Each row is a point on a landscape with many peaks, with its height.
From any point a climber steps to the highest of the 2 points nearest to it. It stops when none of these is higher. Distance is the straight distance between rows; heights are no part of it.
vaker (h 24.7): [116 144 153 115 161 122 167 117  86 132 100 182 110 135 120 121 161 135
 141 120  46 109]
Los (h 7.1): [113  97  98 127 190 101  90  86 138  96 107 146 150 190 103 170 147 126
 123 128 112 159]
Moba (h 55.7): [127  84  86  98 110 115 122 133 139 134 122  94  96 131 158 139 150 101
  99 127 168 179]
Mem (h 19.1): [190 120 142 186 140 156 182 166 154 165 102 179 140 106 180  78 131 137
 118 122 118 155]
Gule (h 54.6): [170 160 149 134 133  91  88  78  89 113 143 130 150 174 118 124  88 107
 121 141 145  97]
lum (h 16.1): [136  93 149 150 136 119  83 102 103  99  92 113  78 139 150 131 112  87
 145 111 174  71]
lisaf (h 30.4): [ 91  80 111 132 135 177 141 142 109  98  64 158  96 120 156  85 153 105
 162 155 112 146]
toku (h 25.4): [107 145 121 134 161 159 157 161 110 149 132 147 148 141 150 108  68  79
 144 182 128 149]
zut (h 40.5): [ 81 120 166 126  85 145 156  98 143 123 176  56  91 122 103 165 112 151
  75 138 164 162]
fasud (h 14.2): [157 118 143 134 173  89 131 149 148  88 112 187 140 108 113 130 129 133
 153 101  87  85]
bop (h 8.1): [ 95 183 139  78 136 120 144  93 132 159 139  84 187 119 140 136  44 174
 163 146 120 101]
dagez (h 28.5): [111 138 177 121 121 177 158 187 113 130 126 144 104 121 133 115  86 108
 122 181  94 142]
zak (h 30.5): [113 102 133  91 118 118 171 113 111 122  76 116 103 120 159 102 128  77
 143 168 109 122]
Tori (h 28.8): [107 104 138 100 129 114 129 147 110 118 107 147 113 108  95 122 167 144
 128 178  51 121]
raz (h 21.5): [ 98 194 128  88 158 147 100 108 106 187 139 100 141 176 115 177 115 112
 111 111 101 131]
pobag (h 19.3): [155 105 138 161 125 150  71 154 115  99 137 125  94 117 122 128 104 100
 125 127 186 111]
Mavig (h 34.9): [100 145 191 133  47 158 180 160 107 125 183 117 149 150 116 118 113 100
  61 154 144 182]
relok (h 8.7): [ 92 116 125 128 196  82  88  96 127  74  94 115 143 159 101 113 145 128
 169 113  80 109]
bufa (h 29.1): [134 103 153 146 158  90 164 116 136 153 154  87  95 158 167 170 122 140
 129 122 136  81]
Difem (h 17.3): [175 107  93 135 101 138  83 101 182 102 133 137 114  75 107 124 147 160
 120 128 150 118]
lep (h 17.5): [124 128  87 164 164 103 138 130 184 111 134 144 186 145 133 114 183 116
 203  62  77 126]
tisu (h 3.1): [124 163  79 101 172  78 171 117 137 147 114  93 124  77 131 129 110 146
 163 118 108 117]
Mam (h 27.0): [139 163 146  85  96 171 132 104 153 129 134 137 180 121 117 111  72 119
 106 204 137 157]
Tiba (h 23.1): [125 119 121 108 151 101  68 105 124 157 144 147 120 127 138 130 107 108
 124  65 133  85]
Mabag (h 32.1): [ 91 133 130 141  68 102  76  87  83 182 162  32 118 144  97 125 111 140
 105 118 162 117]
sibab (h 38.4): [122 158 145  78  83 163 144 100 113 176 123 104 108 119 122 160 114 123
 136 128  63 105]
Sogi (h 11.3): [133 132 102 155 151 151  66  92 151  60  89 135 135 142 133 114 122  92
 216  77 100 125]
zubed (h 20.9): [144  44 108 161  99 146 100 133 151 116 149 150 111 107 115 129 168 174
 130 133 110 126]
gapo (h 25.9): [126 174 164 113 115 163  66 116 135 127 175 113 139 112  85 120  82 144
 104 139 163 108]
Papap (h 18.9): [125 132 121 135 159 103 104 130 111 130 142 102 133 137 148 168  37 116
 158 117  90 114]
dumuf (h 75.4): [101 121  70 106 202  77  73 138 142  94 129 140 137 118 126 110 120 146
 144  93 167 148]
Naz (h 20.3): [188 129 163 125 109 105 143 147 128 143 164 165 168 151 137 173  81 141
  94 149 159 128]
sila (h 13.7): [160 185 137 137 161 117 201 107 115 120 144 130 149 141 127 177  67 166
 136 149 127 134]
zilev (h 33.7): [127 129 177 119  58 177 166 106 130 170 109 130 158 118 119 142 103 117
 126 174  91 101]
vozo (h 40.7): [125 126 143 169  90 178 193 139 113 184 164 142 151 154 143 110 125 124
  63 155 151 208]
Masam (h 25.0): [108 159 126 122 164 142 142 129 114 172 161 154 127 177 122 167 158 124
 107 112 115 139]
Befev (h 17.0): [210 165 131 170 138 127 165 124 132 125 149 146 159 152 119 147  99 135
 131 170 144 121]
rapaz (h 45.5): [135 154 115 136 173 108  72 155 162 117 113  66 148 144 103 139 101 115
 124 145 143 123]
ret (h 40.8): [ 93 131 149 167 168 116  76 145 103 159  95  58 122 142  90 162  72 115
 109 150 157  99]
kov (h 10.6): [142 153 106 124 110 122 171  77 106 142 115  81 176 141 139 167  49 160
 160 175 137 134]
Vogo (h 57.6): [150 137 134 143 119 155 164 116 129 126 140 179  89 127 151  87 194 176
 116  90 158 121]
Zaze (h 46.5): [ 76 120 166  99  98 143 125 103 164 161 170  70 150 151 130 124 112 118
  80 141 166 132]
daf (h 34.8): [119 123 142 139 140 120 175 113 131 142 130  63  79 129 130 170 122 140
 102 150 172 130]
molu (h 5.3): [ 88  92 111 128 193 108 108 122 124  90  98 204 151 160 122 141 174 153
 129 111 149 145]
Vukom (h 47.7): [147 125  98 164  88 144 117 156 103 172 174 109 131 113 115 130 141 120
 135 145 118 116]
zupam (h 35.7): [103 129 114 145 112 125  88 154 117  67 114 109 112 150 152  83 174 122
 152 116 218 104]
lugod (h 19.6): [113 111 146  84 129 169  85 182 153 136 129 140  91 109 149 120 128  93
 127 102 111 142]
Butu (h 63.8): [134 129  52 118 158 108 109 146 160 119 131 169 158 108 124  71 147 141
 132 136 145 152]
nim (h 34.2): [ 75 124 143  87 129 140 126  97 111 158  84  94 123 128 128 161  99  90
 134 159  85 116]
zono (h 18.0): [149 114 125 140 179  68 104 126 153 123 148 164 139 120 117 157 146 143
 155  35 111  85]
nufi (h 28.4): [120  83 110 152 143 172 100 149 129 128 180 156 107 104 167  96  86 141
 157 137 130 133]
pere (h 18.8): [136 148 134  53 149 107  83 115 144 140 132 106 142 190 136 174 107 106
 114 110  81 155]
gizum (h 15.0): [158 112  94 147 169 113 116 106 193 102 134 131 118 110 118 162 152 182
 120  96 161 124]
sode (h 24.0): [144 141 184  97 127  82 167 122 130 166 158 131 138 153 143 186 107 150
 107 126 139  93]
lepi (h 33.1): [116 169 114  95 142 147 116 131 120  93  66 167 119 108 136 109 186 108
 156  75 106 119]
deme (h 32.5): [188 121 134 106 111  93 169 147 160 138  98 133 143  98 136 136 100 124
 134 169  73 127]
dumub (h 48.4): [149 103  91 120 117 131 161 131 146 141 161 128 140 155 150 127 142 120
  84 159 155 210]
tabuv (h 45.3): [115 104 125  89  77 106 152 138 124 149 190 117 109  73 138 100 113 165
 104 149 130 157]
mafu (h 32.0): [103 116 159 126 103 119 128 165 100 123 136 109 137 117  99 140 104 158
 118 208  94 132]
Lopil (h 24.6): [164  52 136 138  85  88  88 128 134 123 121 120 118 115 127 141 142 113
 127 160 120  93]
Ner (h 36.2): [ 98 112 175 121  72 125 152 119  90 167 158 111 157 138  83 201 115 183
  91 154 139 119]
seba (h 48.6): [167 147  60 147 137 105 149 144 119  89  81 125 113  88 129 118 178 157
 144  92 153 128]
dubul (h 53.1): [113 139 170  63  81  88 134 115 125 145 187  74 123 125 155 119  91 142
  97 147 160 145]
pez (h 39.5): [137 198  84 137 133 106 142 153 123  67  59 124 133 116 120 114 185 115
 182  55 126 123]
zisaf (h 48.5): [151 136 151 108 119 101  75  61  69 128 102 108 124 135  95 168  51 130
 124 124 113  92]
Reri (h 64.8): [ 96 129  87  77 170 113  91 141 125 110 102 114 101 112 151 109 126 104
 113 109 181 155]
zosir (h 34.5): [117 106  80 176 171 153 140 139 142 130 166 170 123 133 171  79 141 168
 175 116 117 142]
sopig (h 24.3): [140 153 158 142 136 165 199 172 125 180  98 162 109  82 141 107 111 138
 101 140  87 145]
vidig (h 39.4): [153 157  83 143 149 122 146  94  88  92 116 150  89 103 107 136 123 154
 130 118 130 138]
seli (h 27.9): [162 126  95 137 152 136 144 135 148 107 132 174 139 109 145 118 108 120
 171  86  49 176]
Kosig (h 22.8): [133 162 128  98 119 198  81 128 159 140 152 132 115 102 102 127 120 132
 103 110 114 152]
fes (h 50.5): [113 155 128  79 125 118  93 156 133 133 138  95 153 151 114  98 127  84
 106 168 133 151]
ruv (h 19.0): [208 162  99 158 125 137 162 165 148 141  90 151 157 130 149  91 156  84
 124 104 132 125]
Gigep (h 36.1): [ 68 115 145 167  97 114 101 131  97 168 148  49 139 116  72 148 107 120
  84 145 194 109]
nusav (h 40.4): [147 141 116 160  99 152 154 218 111 159 131 112 110 121 131  98 167 110
 107 142 111 153]
fozel (h 5.6): [ 91 177 111  94 147  90 150 109 120 163 152  67 132 116 115 126 110 165
 120 154 126 107]
ruz (h 50.4): [114 111 184 105  92 111 107 112 108  95 186 104  82 136 134 109 112 122
  99 144 158 117]
duge (h 44.1): [ 88 136  93 144 123 174 107 117 143 121 150 152 111 137 149  75 197 171
 148  91 144 113]
sadat (h 43.5): [133 149 185  78  84 125  87 103  88 149 146  87 125 163 108 170  97 140
 117 140  94 103]
roni (h 25.5): [ 79  97 147 116  55 117 163 123 150 123 162 106 110  89 113  65 185 117
  79 107 170 126]
Lede (h 23.4): [126  97 112 172 186 117 137 154 161 119 140  81 103 164 174 147 128 128
 174 118 133 108]
dazi (h 28.7): [ 96 135 179 109  62 144  90 121 113 128 188  99 158  97  84 139  50 171
 106 148 159 140]
nudov (h 22.5): [145 153 101 172 152 135 172 176 162 117  90 172 161 120 146  87 153  96
 199  64  72 148]
Ledit (h 15.8): [146 133 163 130 179  85 146 129 156 101 117 120 129 131 124 165  90 122
 175 118  62 103]
Bon (h 18.7): [117 109 118 132 169 154 122 147 197 101 109 121 103 133 153 147 160 154
 143 115 119 141]
kab (h 60.7): [173 114 114 145  66 133 157 126  83 168 135 133  84  89 141 110 163 120
 116 104 124  98]
Momi (h 22.4): [ 87 129 120 112 198 118 119 136  92 133 152 156 138 132 151 113  66 102
 147 125 137 137]
dedam (h 83.1): [147 106 125 147  48 157 170 117  97 158 125 155  92  87 146  64 199 138
  97  86 146 158]
mif (h 23.5): [136 137 140 133 132 149 131 151  89 148 106 187 137 141 119 115 148  74
 129 123  89  95]
Kope (h 12.3): [112 106 134 138 148 103 126 133 118  61  48 148  92 109 148 131 150 129
 165 110 173  80]
lavi (h 32.2): [ 99 101 126 124  64 151 123  90 109 164 187 117 171 115  95 178  89 176
  91 146 162 180]
til (h 35.0): [ 87  98 146 136 101 171 148 136 115 104 101 154 105 122 124  56 202 137
 105 161 119 181]
vate (h 30.0): [140 139 143 109 111 166 113  88 157 136 123 168 174  99  87 124  97 137
 126 180  78 100]
gela (h 40.0): [ 63  79 173 150 113 166 150 139 142 136 142 131 123 129 114  94 172 119
 110 177 128 120]
Dozo (h 30.3): [103 117 142 119 108 121 130 146 146 103 123 111  98 111 136  98 190 120
  91 113 216 108]
bulez (h 23.3): [148 103 100 180 148 182  71 135 158 113 151 136 113 136 158 119 116 129
 164  98 173 108]
lifi (h 35.1): [148 165 170 149  80 159 152 197  93 147 145 122 125 152 111 128 160  78
  69 139 142 153]
gan (h 37.7): [174 111 147 111  98 124 163 140 149 110 130 115  89  85 131 144 113 168
 103 159 108 154]
koduf (h 24.4): [169 164 129 150 156 141 178 176 141 153  64 159 114 127 135 112 200 128
  89  87 122 152]
rute (h 33.2): [182 123  81 156 129 152 137 114 111 111 125 142  91 117 145 136  90 127
 163 117  88 141]
sobub (h 39.8): [130 133 195 102  74 103 125 100 122 152 121  61 157 137  83 183 105 147
  99 172 142  96]
sibit (h 8.8): [122 113 102 177 160  96 152 135 150  51  46 177 158 118 149 147 156 122
 196  96 156 128]
lupa (h 27.8): [118 148 120  97 135 140 107 102 123 164 106 163 138 113 113 111 171  95
 117  88 123  78]
feza (h 31.4): [123 118 128 169 147 150 173 166 110 182 108 150  95 144 139 160 188 132
 114  91 111 129]
daso (h 28.1): [185  60 117 118 118  78 135  96 153 137 108 154 147 128 144 165 134 119
 135 135 104 121]
sig (h 13.9): [ 98 146  81 156 171 126 100 128 155  90 116 166 174 140 119 120 134  98
 212  42 118 160]
Buvez (h 5.8): [ 90 106  97 137 170 121 149  97 145  68  54 181 139 154 167 154 194 156
 165  98 169 149]
num (h 55.8): [154 156  68  82 133  75 117 129 135 139 137 127 179 130 127 102 129 111
 113 157 118 156]
tek (h 48.1): [185 146 109 143 130 103 100  80 119  99 147 179 158 156 120  97 147 112
 136 140 123 105]
supu (h 44.9): [ 88 110 167 143 101 160 106 124 114  88 146  97  95 158  96 114 155 105
 103 160 143 135]
Nutat (h 41.9): [150 131 110 159 124 121  79 133 108  98 118 127 139 174 127 105 174 112
 166 130 139  95]

For each start below, name the point where the climber stops.
kov | dubul
Buvez | dedam
sig | seba
gizum | dubul
Gigep | dumuf

Call two points neighbours if one is among the 2 nearest of the other. Go from one point of each pair to the other, from neighbour to neighbour, staying as high as possible. Name the lowest point that can't be avoided.
dagez / seba | mif
dumuf / dubul | Mabag
dubul / sibab | lisaf
feza / mafu | ruv
dumuf / dedam | Mavig
